Points on a hilly landscape, in no order, each with its height.
From any point a ball rolls to the lowest of the 2 points nearest to it. It stops when none of these is lower. Distance is the straight distance between rows; heights are no part of it.
(1209) height 3.72: [ 13   8   4  23   4   4 -14 -13   1   8   1   7 -10   3   1   0   3   3
   9  -4 -14   0  13   6  -2 -14 -10   0  13   2  -1   4  24   4 -13  17]
(460) height 3.10: [ -3  -7  -9  -2  -2  -6 -20  -2  -9   3   3  -2   8  -1   0  32 -16  -7
  -5  -8 -32   1   8 -12  -3 -19   0  19  -5  -7  -6  -7  19   1   8   5]
(858) height 0.86: [ -1  -5 -13 -11 -12  -2  -2  -3 -10   0  -2   1   3   0  -5   6   7  -7
   7   4   7  24  -4 -10  -2  -2 -11 -12   2   0 -11  11  -4 -13  -8 -15]
(22) height 2.72: [  7   4  -4   0 -26 -10 -47  -5  -9  -4   5  -4  -2   5  17   5   6 -12
  -1  -5   4  -4   0  -9   3 -19  -5  -1   7  -3   5   5  17   0   5  10]
(256) height 4.37: [ 15  -9   9   2  -4   2 -18   5 -14   9  -3 -17  -9  16  -5 -15  -7 -10
  -3   1 -19   2  -2  11   1  -7  -3   2  31 -10  10  -5  25 -10  -3  -3]
(675) height 4.10: [  5   0   7  -5 -17  -1 -22   4  -8  -3  -8 -13  -6   6   8  -8 -12  -7
  -6   4 -12   1 -19   3  -4  -3  -1  -2  12 -21   7   5   8  -1   8   7]
(877) height 3.46: [ -8  -2 -11   4   3 -17   1 -22  -3   5  -3  16   6   0   3   4   9   0
   5   1 -19  10   0  -7 -10 -17  -3  -7  -5   0 -15  10   3   7 -12   2]
(1341) height 4.38: [  1   7   0  -1   4   0  24  19   6 -23  -8  -3 -23  -2 -30   5   7  -1
  -9 -14  14 -10   1 -12 -19   3  11  13  -4  24  -4   7   1 -25  -4 -15]
(420) height 4.54: [ 13 -11  13  11  -4  -2 -10  10 -12   5 -11 -12  -9  16 -10 -23   3  -1
  -1   2  -9  10  -1  10   2  -6  -5   4  31 -14  11  -2  17 -20  -2  -6]
(1281) height 2.25: [  0   3  13  -2   1  -7 -12  -7   7  18  15   0  11  -6  20  -4  -8  -2
   1   6  -3 -12  -6   7   5  12  -1  -2  -4   0   8  -4 -13  26   5   0]
(797) height 5.35: [ 15 -10  17   6   1  11   5  22 -14   8  -2 -12   7   8   2  -9  -7   0
 -15  -1 -10  -1   1   7  13  -1  -3  17   9 -28   4 -17  22  -7  15   2]
(696) height 5.24: [  6  -1   1   3   8  21  16  15 -14   1   1 -14   6   1  13  -8 -13   1
  -6   7   1   7  -5   3  22   2  -1  -3   5 -14  -9  -2  -3  -5   5   2]
(1087) height 3.99: [ -6   2  -6   1  10  -1  17 -13  -4   6   4  -5  -2  -3  -8  -5 -21 -12
   0  10 -14  -6   1   7  -6   3  -1   2   2  13 -14   4 -15   5  -3   4]
(687) height 4.04: [  5   2   2  10 -13 -11 -22  -9  -3   1  -7   9  -8   2   1  -4  13  -1
   6   0 -13   8  -3  -2  -7 -15  -5  -8   9  -8  -1  11   9  -4 -15   8]
(1012) height 2.38: [ 15   2  -3  -5 -33  -3 -34   6 -12  -9   6   0  -4   3  15  -5   6  -8
  -2  -3   7  -3  -8  -7   6 -17  -5  -3   1  -8   3   7   9  -9  12   7]
(408) height 2.99: [ -2   0  -4   7 -11 -18 -17 -15  -1  13   6  23   6  -5   1   3  15  -3
   1  -5  -1  10  16 -18 -11 -14 -16   5  -6  13 -12  12   9   0  -5  -3]
(368) height 1.02: [  6 -12  -7 -14 -10  16 -16   6 -13   8   8  -5  13   1  15  16  -9  -7
   3  -1   6   8   8  -4  18   1 -15   5   2  -9  -2 -10  16  -2  15   1]
(523) height 5.66: [ 10  -1  19   7   1  14   4  14   9   8  -2  -6  -2  -4  -9  -9   3   2
  -7  -1   2   3  -5   4  -6  11  -3   4   9  -7   8  -3  -2 -18  -1  -8]
(743) height 3.05: [-10   4  -1  -3 -12  -9   0  -5  -9 -11 -14  -8 -13  -4  -8  -4  -4  -6
   2   7 -24  -4  -7  -2 -13  -8  -1  -2   8  -9  -3  13  -4   0  -8   4]
(767) height 6.40: [ -5  -6  11   4  10   2   9   6  -9   5 -15 -13 -13   3 -17 -14  -4   1
   1   3 -16   2  -8   6  -4   2  -2   0  21 -10   5  10   1 -19 -10  -9]
(732) height 2.97: [  5   4  24   8   0  -4 -13  -1  11  16   4   3   5  -5  12  -1  -1   7
  -3  -2  -9  -3  -9   1  -2  11   1   3  -9  -9  12   1  -9  19  -5   3]
(96) height 4.05: [ 12  -1  -1  18  -1  11 -25  -4  -4   0  -7   6   1   7  13   3   8  11
  14  -9  -5   7  15   6  13 -12 -12  -6  17  -6   7   2  27   2  -7  13]
(485) height 3.34: [  9   9  -2  19  10   3  -7 -18   8  13   3  18  -7  -1 -11  -1  -1   0
   8  -4  -8   1  12   2  -8  -6 -10   3  11  20  -5   7  12  -3 -15  12]
(912) height 2.56: [ 10  -2  -2  -5 -13 -15 -10  -2  -8   9   6  19   6  -6   3   8  22   1
  -6  -8  12  20  10 -22  -5  -7 -15  -4 -16   6 -11  12   4  -3   0  -9]
(1266) height 4.88: [ -4   8   8   2 -15   1   7  16  14 -21 -10  -6 -11  -1  -1 -13  12   7
   8  -4   8 -10 -10   8  -3   9  15   1   0 -17  16  -9 -14   1   3   8]
(595) height 3.58: [ -2   3   3  -5  17   6  22   1 -13  12  -3 -12  -5   0  -9  -1 -22  -7
  -5   3 -13  -1   2   0  -3   3   1  10   2   7 -18   9  -5  -8  -2  -9]
(889) height 3.94: [  4   4   9  11   3   2  -4 -10   6   9   5  14  17  -4  21 -11   7  15
   4  -4  11  -5   2   5  14  -2  -8 -10  -8  -4  10  -2   6  22   0   4]
(364) height 1.62: [ 12 -10  -4  -6  -7  19  -5   9 -15   7   5  -7  10   4   3   4  -5  -6
   6  -1   9  13   9  -4  15  -3 -16   4   8  -7  -7  -6  18 -14  10  -2]
(1207) height 4.31: [-13 -18 -12 -18  -6 -13 -31 -20  -6  20   5  10  13   3  24   9  -6 -10
  -2   8   4  -3  11   6   4  10  -8   8   1   6   6 -16  12  12  16   1]
(1283) height 3.42: [ -3  -1  -2  -4  -9  -4 -31  -1  -5   6   6  -6   8  -6   6  31 -21  -7
 -10  -9 -19  -1   3  -6   0  -9   5  16 -11  -9   9 -14  21   2  18   8]
(1327) height 1.48: [ -5  -8 -12 -23 -15  -4  -6  -8 -18   9   3  -4   7   2  -2  22 -19 -16
 -10   2  -7  20   2 -19  -3  -7  -8   9  -4  -1 -15   0   6 -10  10 -12]
(1031) height 5.77: [ -9  13 -11   4  26   9  39  10   7 -26  -3  -8 -13  -4 -26  -1 -10   5
  -2  -2  10 -20   3   4  -2   3  12   0   1  17   0   2  -4  -8  -3   1]
(1353) height 5.63: [ -8   3  -3   7  27  -1  42  19  -6 -25 -11 -13 -18  -7 -17 -10  -8   9
 -10   1   6 -16  -4   4   1   5  12   0   1   4  -4   9   0 -14  -4  -2]
(270) height 4.69: [  8 -11   9  14  -3  -3  -1  21  -9   2 -13  -5  -7  12 -15 -25  15  -3
  -4   2   2  18  -7   4   6  -2  -5   7  24 -13   9  -2  10 -31   8  -8]
(439) height 3.33: [ -8   5  -4  -3  22  -3  17  -7  22   2   0  16   1   2 -14  14   3   9
   2  -9  12  -2  10   0 -12  11   8   6 -17  25  -5   2 -17   4  -7  -3]
(538) height 3.79: [ -4   8  -9  -5  21   5  23   7  23  -7  -1   4  -5  11 -17  22   2  11
  -5 -15  18  -3   6  -6 -14  14  20  11 -16  29  -5  10 -12   0  -4  -6]
(596) height 4.50: [ -8 -13 -14 -15  -3  -3 -14 -17  -8   2   0  -3  18   5  21   0  -3  -7
   7   6  -6   1 -14   3   9 -13   1 -15   6  -8  -2   1  -2  15   7  -5]
(91) height 3.91: [  6   2  12  12  -6   5 -10   5  21  -1  -5  15  -3  -5  -1  -6  20  13
   5  -8   7   5  -7   6  -2   6   1  -7   1  -6  13   2   1   0  -7  11]
(1105) height 6.03: [ -1   0  -1  11  18  11  23   1   1 -11   0  -8 -14   1 -29 -17   2  -8
  -1   1   3 -14  -6  11  -7   1   3  -4  16  12   6   3   5 -22  -7  -9]
(190) height 4.23: [ 10   3   1   9 -14   2 -14   4   5  -4  -5   5  -7   0  -1 -14  10   2
   5  -2   2   4  -7   8  -4  -8  -7  -6  11  -3   4   5   8  -4  -3  13]
(647) height 5.37: [  3   1   1   1   7  10  23   8 -18 -10  -3 -16  -6   0   5 -10 -15   4
  -8  11  -7  -2  -5   2  14  -3   2  -2   0 -13 -13   4  -7  -4   2   6]
(860) height 3.13: [-10  10   8 -13  10   4  15   2   9   1   8 -10  -2  -6  -6   8  -6  -2
   6   4  10 -15   6   0  -9  26  12   7 -12  14   5  -6 -33   1   4 -15]
(1259) height 4.00: [ -9   6   4   4   2 -11   1  -4  18 -14 -13   2  -2   0 -11   2  19  10
   6   3 -13  -9  -8   1  -5  -5  20 -13  -8  -6  12  -3 -12  20 -15   4]
(845) height 3.90: [ -5  -8  -9 -14 -16 -16 -17 -18  -6  17  11  16  10  -1  19  -2   3 -10
   3   4  16  -1   7  -1  -1   4 -15   0  -2  10   0  -7   2   5  11  -3]
(1218) height 4.71: [ -5 -12 -14 -17   3   3   1  -8 -11   5  -1  -3  18   6  17  -2  -2  -1
   7   9   6  10  -8   1  17  -3  -3 -16  -1 -10  -8   1  -9   7   5 -10]
(517) height 4.26: [  6   4   5  19  16   4  -8 -12   6   9  10   6  10   0  19  -6  -4  10
   6   4  -5  -4  10  12  19  -6  -3  -7   0  -3   7  -1   4  27  -2  16]
(385) height 4.65: [ 13  -3  10   0 -20   0 -15  13 -10   9  -6 -10 -11   2 -16 -10   4  -5
  -9   4  -2  11  -2 -14   0  -4 -10   5  11  -4  -3   8   5 -21  -2  -7]
(1166) height 2.04: [ -3  15  -3  -1  -9  12  21  10  10 -26   3 -10 -11 -10 -13  -5   3  -6
   7  -2  14 -24  -2   4  -9   6  12  -6  -1   6   1  -7 -10  -1   5   2]
(1369) height 4.48: [  7  -2   4  -1 -20  -3 -23   3 -13   8  -4 -11 -13   6 -11  -2   0 -11
  -9   4 -16  12   0 -14  -4 -12  -8   7  14  -7  -3   5  16 -19  -3   0]
(1357) height 5.10: [  1  -6 -12   5  16  20  23  12  -8   2   2 -11   9   4  10  -2  -5   2
   3   7  12  16  -3   5  21   9  -1  -7   2 -11 -13   1  -8  -7   4  -5]
(1212) height 0.75: [  7   8   4  -8 -11  -9  14  10  -3  -4 -11   2 -12  -6 -11   7   0   0
  -8 -10  -3   3  -3 -16 -25   5   1  10 -18   4 -18  15 -10  -7  -6  -8]
(786) height 3.97: [-10  -8 -23 -10   8  -9   6 -20   3  13   1  16   1   6  -1  -5   2  -2
  13  11   7   2   7  15  -3   8 -12  -7   6  14 -11  -2 -14  -1 -10   4]
(289) height 2.11: [ -2   2  -5   2   8 -12  18  -7  12   7   7  23   8  -8   2  -3  11  13
   0  -7  20  -5   4  -2  -3   2  -3  -7 -26  15  -5  -5  -5  21   6   2]
(1004) height 5.80: [  4   4  13   8  17  17  13  13  11   7   3  -5   1  -6  -4  -4  -3  11
  -7  -3   8   5  -4   5   0  16   2   4   0  -1   2  -1 -11 -13  -3  -6]
(1326) height 4.09: [ -4   6  -6  -3  14   9  29  13  19 -22  -4   2 -16  10 -23  16   0   7
  -8 -17  14  -5   5 -11 -18   9  19  14  -6  26  -1  10   1 -11  -6  -7]
(276) height 2.10: [  4  -2  -6  -9  -3 -14  10   1  -3   5   6  23   9  -5   7   7  15  12
  -6 -11  20  16   3 -13  -8  -1 -10  -6 -24   3 -16   5   5   8   3 -10]
(239) height 6.14: [ 13  -3   9  16   9   8  12   5  -5  -1   1  -3 -12  -1 -27 -19   5  -6
  -7   1  -2 -11  -4  14  -9  -3  -1   3  17  10   6   3   8 -22  -5 -12]
(700) height 3.96: [-11 -11 -14  -6  10  -9   4 -13  -3  11   5  17  13   0  20 -14   9  13
   7   2  17   4   4   5  11  -6 -11 -14  -7   5  -5  -7  -1  15   3  -2]
(31) height 5.50: [ 12  -7  17  13   4  12   7  20  -7  12   0 -11  -2   1  -1 -21  -5  -1
 -12  -1  -3  -5  -7  11   2   8  -1   8  11 -15   8  -7   5 -12   7  -1]
(1268) height 6.51: [ -8  -1   6   4  16   5  25   9  -4  -4 -17 -11 -14  -1 -13  -8  -4   9
  -2   7 -10   4  -6   7   1   8   1  -3   9 -10  -4   9  -7 -15 -10  -7]
(1184) height 2.19: [  0   3 -12   7  15  16  10  -5  18  -2   9   6  -5  -2 -14  -4  -1   2
  12   0  14  -7   3  16  -2   7  -6  -6  11  20   2  -2 -10  -2  -5   2]
(612) height 6.27: [  2  -2  16   7   3  -4   0   8  -2   2 -14  -8 -19   1 -29 -20   8  -5
  -7   1  -8  -4  -3   6 -17   1   0   7  19   5  11   6   2 -23 -11 -12]
(534) height 3.78: [ -6  -1  -7   5 -11 -13 -13 -14  -2  -1  -3  13   4   0   2  -3  20  -1
  10  -1 -11   6  -8  -5  -7 -19  -1 -14   1  -4  -2  11   5   8 -16   2]
(549) height 3.81: [ -6   0   0  -3  -8  -7 -24 -11 -11  -1  -3 -17  -3   5   7   8 -22 -11
 -12   4 -27   1 -14   0  -3  -8   9   2  10 -14   5  -3  11   1   4   6]
(1377) height 5.29: [ -5  11   7   1   9   1  23  14   8 -18   2 -12   1  -7   4   3   6   6
  -1  10  11  -9  -4  -3  16   9  26  -5 -15  -4  13  -8 -30  11  -4   0]
(1132) height 3.07: [-12   1  -8  -2   1  -7   8  -9  26 -11   3  17   6  -4 -15   4  24   7
   9  -7  14  -5   4  -4 -11  -2   6 -11 -10  18   7  -7  -4  19 -10   0]
(1178) height 3.82: [-21  10   2 -13  10  -3  22  -6  10 -17  -8  -9  -5  -5 -15   9   0  -1
   1   4   1 -13  12 -11  -5  10  28   1  -8  12   3   0 -22   9 -10  -7]
(1416) height 1.15: [  0   2   6  -7   4  -3   5  -6   5  18  12   2  11  -5   9   1 -10  -4
   1  11   3  -4  -1   8   1  17  -1   4 -12   6  -1  -4 -27  13   7  -2]
(261) height 1.73: [  0   8  17  -8  -7  -8  23  26  -1  -8 -17  -8 -13  -6 -11   4  -4  10
 -12  -8   0   1  -6 -12 -19  14   8  16 -18  -9  -9   8  -9 -10   4  -7]
(942) height 3.18: [  2   0   4  -3   4   7   4  -9 -12  14   0  -4   0   3  -1   7 -18  -7
  -2   1 -23   6   5  -5   1  -5  -5  11   0   1 -20   4   8  -2  -1  -1]
(258) height 3.24: [ 5  1 -6 10 19  5 13 -3 15  5 -1 23  2  1 -9 12  6 17 -2 -8 10 14  1 -1
  2  3 -6 -5 -9 12 -7 12  4 -5 -9  4]
(710) height 2.37: [ -1   6  20  -7  -7  -4  13  15  -8   2 -13  -9  -6  -4  -2   3 -14   7
 -19   2 -10   2 -10 -10  -5  10   4  11 -15 -16  -8   7 -13  -3   3  -3]
(438) height 4.47: [ 15   0   2  18   4  16   0   4   4  -3  -4   6  -7   4  -1 -16   4  13
   7  -3   1   6  -3  15  10  -6  -2  -8  18  -7   1   1  11 -10  -5  11]
(853) height 4.66: [ -9 -13  -1 -10   7  -2 -16 -16  -7  22   9   4  16   4  24   8 -10  -1
  -2  11  -4   1  10   4  18   8  -8   1  -2  -2   1 -12   0  15   9   0]
(1292) height 2.50: [ 22  -1   7  18 -10   4 -14  14 -18   5   8  -8  -7  10 -13 -20  14 -10
  -6  -1   3  -6   8   0  13 -15 -10   6  13   1  -2  -4  25 -21   8  -1]
(1250) height 5.02: [ -5   7  17   5  12   3  13  15  12 -15  -8 -12  -5  -2   1  -2   6   9
   0  12  -7  -4  -2   3  14   5  25  -1  -2  -8  21  -7 -31   7 -12   0]
(831) height 2.47: [-12   1  12  -6   7 -11   1  -6  17  18  16  13  12  -8  11  -4  11  10
   6  -1  18 -16  -1   2  -1  20   1   0 -16   8  12 -13 -21  23   5 -10]
(1438) height 3.51: [-13 -11 -22  -7  12 -11   5 -17  11  11   1  23   8  -1   2 -11  13   7
  13   5  19   4   8  13   0   4 -11 -15  -1  18   0  -4  -9   6  -7  -1]
(330) height 4.94: [ -5  -6 -19  -8  10   7  19   5  -9   2  -3  -7  10   3   9   0  -5  -1
   7  11  16  16  -5   3  13  12  -4 -13  -2  -6 -13   4 -17  -4   1 -12]
(309) height 2.87: [  5   8 -11  10   7   5   7 -12   9   0   4  13  -5   0 -16  -5  -3   2
  11  -1   0  -1   6  10  -5  -3  -6  -8  11  17  -6   6   1  -2  -8   9]
(874) height 3.49: [ -7  -6  -6   6  -8 -15 -33 -21 -10   6   4   8  11   0  25  17   3  -7
   2  -1   5  -3  16  -5  -1 -13 -14  10   2   7   7  -5  23  16   8   1]
(75) height 4.28: [-10  -8 -17 -12 -16 -12 -27 -17 -12  -6   5  -1  14   3  25   8  -2 -15
   2   0  -8   0 -13  -5   0 -26   5 -11   3  -8   0   2  14   8  11   4]
(522) height 1.69: [-11  -2 -12 -14  -1  -3  11  -5  -7  -6 -10  -4  -1  -1  -9   2   5  -5
  12   6  -3  17  -8  -4  -6   1  -3 -13   0  -2  -9   9 -13  -7 -11 -17]
(536) height 5.67: [-10  14  -1   4  22   9  35  15  13 -27  -1 -13  -9   0 -14   5  -5   9
  -8   3  10 -15   5  -3   7   9  24   4  -8  11   9  -1 -15  -3  -5   5]
(374) height 2.52: [-10  -5  -1  -9 -10  -8  -5  -8  -7  -1 -16  -6  -2  -3  -6   3  -2  -4
   5   9 -20   9 -11  -7 -11  -1  -3  -6   6 -12   0  10  -7  -3 -12 -10]
(1305) height 2.30: [-13  -2   4  -2   3 -11  -7  -9  20   5   3  20   7 -12  -3  -4  22   4
  12  -5  18  -5   4   3 -11   7  -3  -7  -6  21  13  -5  -5  15  -6  -8]
(141) height 3.55: [-11   8  -7   0  -1  -8   8 -10  24 -16  -6   8   0  -4 -16   2  21   4
   8  -5  -4 -11   0  -3 -14  -6  16 -12  -7  10   6  -4  -7  19 -12   5]
(677) height 1.33: [ 19   6  -7  -4 -24   5   3  12  -5 -10  16   9   1 -10   6  -4  10  -6
  -1  -8  26   4  -2  -7   1  -1 -10  -8 -12   1 -10   3   0  -8  11   2]
(1067) height 4.90: [ -1 -11   6  -6  10   6 -14  -3  -7  14   6  -5  17   1  22  16 -13  -1
  -6  11 -11   9   2  -4  23  -2  -1  -1  -5  -8   3  -7   0  16   9   2]
(320) height 5.93: [  7   1  10  17  31  24  16  17  14   8  12   0   7  -2   7  -3  -4  14
  -9  -1  12   9  -2   7  14  15   2   0  -1   0   6  -4 -12 -14  -4  -1]
(1205) height 2.77: [ -3   6  -4   6  19  -4  12 -15  19  11   0  23   9  -3  -7   3   7  12
   1  -3   9   3   8   3  -3   5  -5  -4 -14  20  -6   5  -8  10  -7   3]
(496) height 1.36: [ -7   0  10  -8  -3  -3 -12  -7  18  12   9   9  10 -11   5  -4  15   3
  15  -5  20  -8  -2   4  -7  16  -4  -6  -4  10  18  -5 -10  14   0 -11]
(805) height 0.46: [ 11   7 -12  -4 -11   2  20  12   6 -14  17  11   3  -8   5   1   9  -1
   3 -10  34   4  -4  -2  -6   8   0 -10 -20   3  -9   3  -9  -3  11   0]
(1095) height 3.50: [ -2   0  -2  -1 -19 -16 -31 -20  -1  12  12   9   3  -5  25  -6   4 -11
   7  -1  18 -10   5   2  -4   5 -12   0   2  15  10  -3   7  16   5   0]
(502) height 4.39: [ -7   5   6   7   7  -9  -1  -4   7  -7 -12  -7   0   1   1  -8   7   7
   5   9 -20  -1 -12   8   3  -4  14 -14   2  -7  13   2 -20  19 -14   9]
(703) height 3.95: [  6  -6   0  -3  -9   1 -26   5 -17  -2   3 -22  -4   6  -4   8 -18 -16
  -7  -3 -17 -12  -3   6   2 -15   3   9  12  -6   8 -16  34  -5  13   3]
(1219) height 2.74: [ -2  -7  -8  -5   0  -4  -5 -10 -15   7   3   5   7   5   5  26 -10  -5
   0  -5 -24   7  14 -10   0 -15  -5  13 -10  -2 -20   1  12   3   3   6]
(215) height 5.23: [ 13 -10  13   2   3  18  -3  18 -11   8   1 -14   7   7  10   9 -11   5
  -9  -2 -13   2   3   2  20   0  -3  15   0 -23   2 -12  19  -2   8   6]
(571) height 4.63: [ -3   5  15   3 -17  -5   6  20   6 -18 -15  -9 -18  -2  -6 -18   1   4
   2   0  -1 -10 -14   9 -12   8   6   7   6 -19  10  -3 -11  -4  12   9]
(1102) height 3.65: [-13  13   3 -13   9  -6  20  -2  11  -5   3  -6   1  -3  -5   9  -2   0
   3   4   9 -13  11  -5 -11  16  25   3 -18  18   0  -7 -31  13  -2 -11]
(1054) height 3.08: [  1   1  -2   0 -20 -12 -39 -15  -5   5   9   6   5  -2  23   0   8 -11
   4  -6   6  -2   0  -6  -3 -10  -9  -3   9   5   8   3  18  13   4   1]
(1021) height 4.52: [  1  -2  -2  10   9   2 -18 -16  -2   1   7  -2  10   6  22   4  -3   4
   8   5 -16  -5   5   7  14 -12   1  -7   2  -8   1  -3   7  28  -2  15]
(388) height 4.35: [ -9  -4 -15  -2  10  -8   9 -19   1  12   3   6  -1   5   1  -5 -12  -7
   8  14 -10  -8   9  13  -4   4   0   1   1  15 -15  -1 -17   9  -3   8]
(1172) height 4.34: [  5   0  13  -2 -16  -4  -9  15  -1  -5 -13  -9  -7   4   7 -12  -7   2
  -2   3 -10   0 -18   7  -5   2  -1   7   6 -27   9   0  -7   1   9   6]
(849) height 4.74: [ -4   6  18  11  13  -2   5  11  18 -13 -11 -14  -9   2  -1 -13   4  14
   0   4 -19  -6  -5  13   5   5  20  -5   7 -11  24  -5 -20   8 -11   6]
(806) height 1.37: [ 10   7  -2   0  -4  -4  18   2   9  -3   9  20   6  -9   1   2  11   7
   2 -13  23   1  -1  -3  -9   5  -5  -7 -24   7 -11   2  -5   9   2   2]
(430) height 1.01: [ -4   9  -8  -3   6  14  14   6  16 -14   3  -4   1  -5 -10  -2   3   0
   9  -2  16 -12  -3   9  -3  11   9  -7  -2   9   5  -7 -14  -2  -3  -5]
(435) height 2.82: [ -6  14   2  -5 -15   5  16   4  18 -29  -6  -1 -15  -2 -22   3   7   1
  -1  -6  11 -14   3 -11 -14   7  22   4  -7   9   2  -5  -3  -9  -1   0]
(139) height 1.65: [  8   8  -7  -6  -6 -12  11  -3   1   5  -2  16  -2  -4  -9   6   2  -2
  -4 -16   1  10   4 -12 -20  -3  -3   5 -20  13 -24  15  -7   0  -3  -1]
(266) height 3.43: [ -1  -1  10  -5  -4  -3 -16  -7  -3  13   1 -11   2  -4   6   8 -25 -13
 -13   7 -24   0 -13  -3  -4   7   3   7   3  -9   2   3   0  12   1  -2]
(1355) height 3.54: [  4   4  12  14   7   4  -3   2  19   4   0   9   8  -6   8  -6  11  17
   1  -4   6  -1  -6   6   7   8   3 -10  -8  -5  16   1  -8  14  -9   6]
(892) height 4.16: [ 15  -4   7   4  -6   7 -23   4 -12   8   7 -15  -4   6  -2  -3 -13 -11
  -6  -4 -11  -4   2   6   0  -6  -4   6  19  -3   4  -8  29  -5   5   2]
(221) height 3.62: [  1  -5  -9  10  17  10   4  -4  24  -7  -5  21   1  -2 -10   5  17  15
   2  -3  13   9  -4   4   6   4  -8 -13   1  10  10   6   5  -3 -14   2]
(402) height 5.52: [ -6   5   1   8  18   4  35  16 -13 -16 -10 -16 -14  -4  -8 -16 -10   5
  -7   7  -2 -12  -4   8  11   0   9  -3   4  -6  -3   5  -4  -8  -1   2]
(304) height 4.30: [-11  -4  -2   0  -2 -10  -9 -17  -4  12   9  16  15  -3  32 -15   4  13
   9   0  21 -10   3   7  11  -2 -10  -6  -9   5   8 -12   5  26  12   0]
(804) height 3.32: [ -2   0  -6  14 -10 -19 -23 -23  -6   8   6  20   6  -3  15   9  10  -3
   4  -2   2   2  25 -13  -7 -12 -15  12   1  15  -4   8  16   7  -3   3]
(1117) height 2.27: [ -1   3   4 -16   5   3  13   3   6  15  15  -6   5  -5   3  -1 -12  -6
   1   8  19 -10   3   9  -7  26  -2   7  -8  10  -3  -7 -29  -1   8  -9]
(800) height 2.17: [ 19  -4  -1  10  -7  16  -2  13 -17  -1  11  -4  -2   2  -8  -9   7  -7
   1  -3  11   1  13  -1  13 -12 -11   3  12   3 -10  -4  23 -22   8  -2]
(263) height 4.29: [ 11  -6  -2  11   3  20  -6   1  -8   2  -4  -1   1  12   9  -8  -1  11
  10  -4 -10   8   7  12  16  -8  -6  -5  15 -14  -1  -2  19  -5  -5  12]
(566) height 1.72: [ -3 -18 -17 -23  -8   2 -16  -3 -12   6   6  -1  13   6  11  25 -13 -12
   4   4   6   7  14   0  11   2 -15   6  -3  -2  -7 -14   9  -4  18   0]
(1216) height 4.83: [  3 -11   2  13   0   3   7  22   4 -11 -15  -4 -17   6 -16 -17  17   4
  -1   2   9  18  -9   3   3   0  -4  -1  18  -6   8   4   3 -34  -3  -9]
(938) height 3.09: [ -3  -6 -14   1   6 -12   3 -21  -8   4   5  14  11   5  11  16   0   0
   4   0 -21   5  14  -6  -2 -17  -5   5 -10   1 -22   1   7  11   1   9]
(85) height 5.92: [ -3   9  -5   6  19   9  29   3   4  -9   0  -5 -13  -3 -30  -8  -9  -5
   0  -1   3 -12  -2   8 -11   0   2   2   9  23  -7   6   1 -14  -5  -6]
(803) height 4.27: [  6   2   7   5 -15 -12 -34  -6  -6   8  -6   0  -9   8   2   4   4  -4
  -1   0 -18  13   1  -7  -5 -13  -9   4  12  -9   0  10  19  -4  -9  11]
(653) height 3.67: [  2   0  -4  -8 -18  -3 -37   4 -10  -5   8 -15   0  -2   0  23 -20 -12
 -11 -10 -11  -4  -5  -4   1 -12   6  10  -4 -13  14 -18  27  -5  21  10]
(384) height 3.37: [-15  15   8  -9  -2   0  17   2   8 -21 -15  -6 -13  -5 -19   4   3   2
  -2  -2  -5 -13   5 -10 -15  11  21   1  -8   3   0   4 -12   1  -7  -4]
(1065) height 4.06: [-13  -7 -10  -4 -10 -11 -23 -19  -8  -6   4  -8  10   2  13  15 -15 -16
  -6   5 -26  -1 -10  -3  -3 -15   8  -3   3 -12  -1   1  11   8   7   9]
(1118) height 0.83: [  0  -7  -9 -19 -18   0  -9  -3 -20   0  -2  -5   5   5   1  11  -5 -11
  -2   4  -8  19  -5 -18   1  -7 -12  -1   2 -10 -12   6   6  -9   3  -7]
(832) height 1.91: [ 12   5  -5 -10 -31   2 -10   6  -9 -13   6   4   3  -4  10  -6  10  -8
   0  -4  14  -3 -10  -7   1  -9 -10  -6  -6  -8  -7   7   0  -4  11   6]
(746) height 5.08: [  7  -8   7   0   8  16  -7   7  -9   7   5 -12  13   5  18  18 -13   7
  -4   3 -18   9   7  -1  26  -4  -2   6  -3 -16  -2  -7   7   8   5   7]
(107) height 2.09: [ -2 -13 -19 -27  -6   0  -3  -4 -19   4   9   0   8   4   5  26 -18 -14
  -5   4  -2   9  11  -7   3  -2  -6   9 -12  -2 -17 -10   5  -5  19   0]
(902) height 2.92: [ -2   4  16  -8  -4  -4   3   3  -6  10  -4 -15  -1  -8   1   0 -24  -7
 -17  11 -20  -1 -13 -10   1  10   3  10  -7 -10   0   9 -16   4   4  -6]
(840) height 5.12: [ -5   3   4   0 -15  11   6  19  26 -23 -10   1  -6   0   3  -4  19   5
   9  -6  18  -8  -9   0   1  13  21   0  -1 -11  17 -14 -10  -9   3  -3]
(823) height 5.49: [ -7  18  -4   2  15  -1  35  10   8 -30   5  -7  -1   1   0   8   3   6
  -6   4  19 -14   3 -12  13   9  29   0 -16   9  13 -11 -23  10  -2   1]

Call two points neighbours if one is among the 2 nearest of the other. Go from one point of each pair to the other, from neighbour to neighbour, staying as low as possible. Name the highest point that can't be avoided.
(1438) / (1118): (304)
(1219) / (1118): (687)
(368) / (430): (190)
(1118) / (368): (107)
(430) / (1355): (1178)

For each start below, name the point where the ball stops.
(263): (430)
(215): (805)
(536): (496)
(874): (805)
(612): (1212)
(1095): (805)
(804): (805)
(1369): (1219)
(402): (1212)
(1266): (1212)
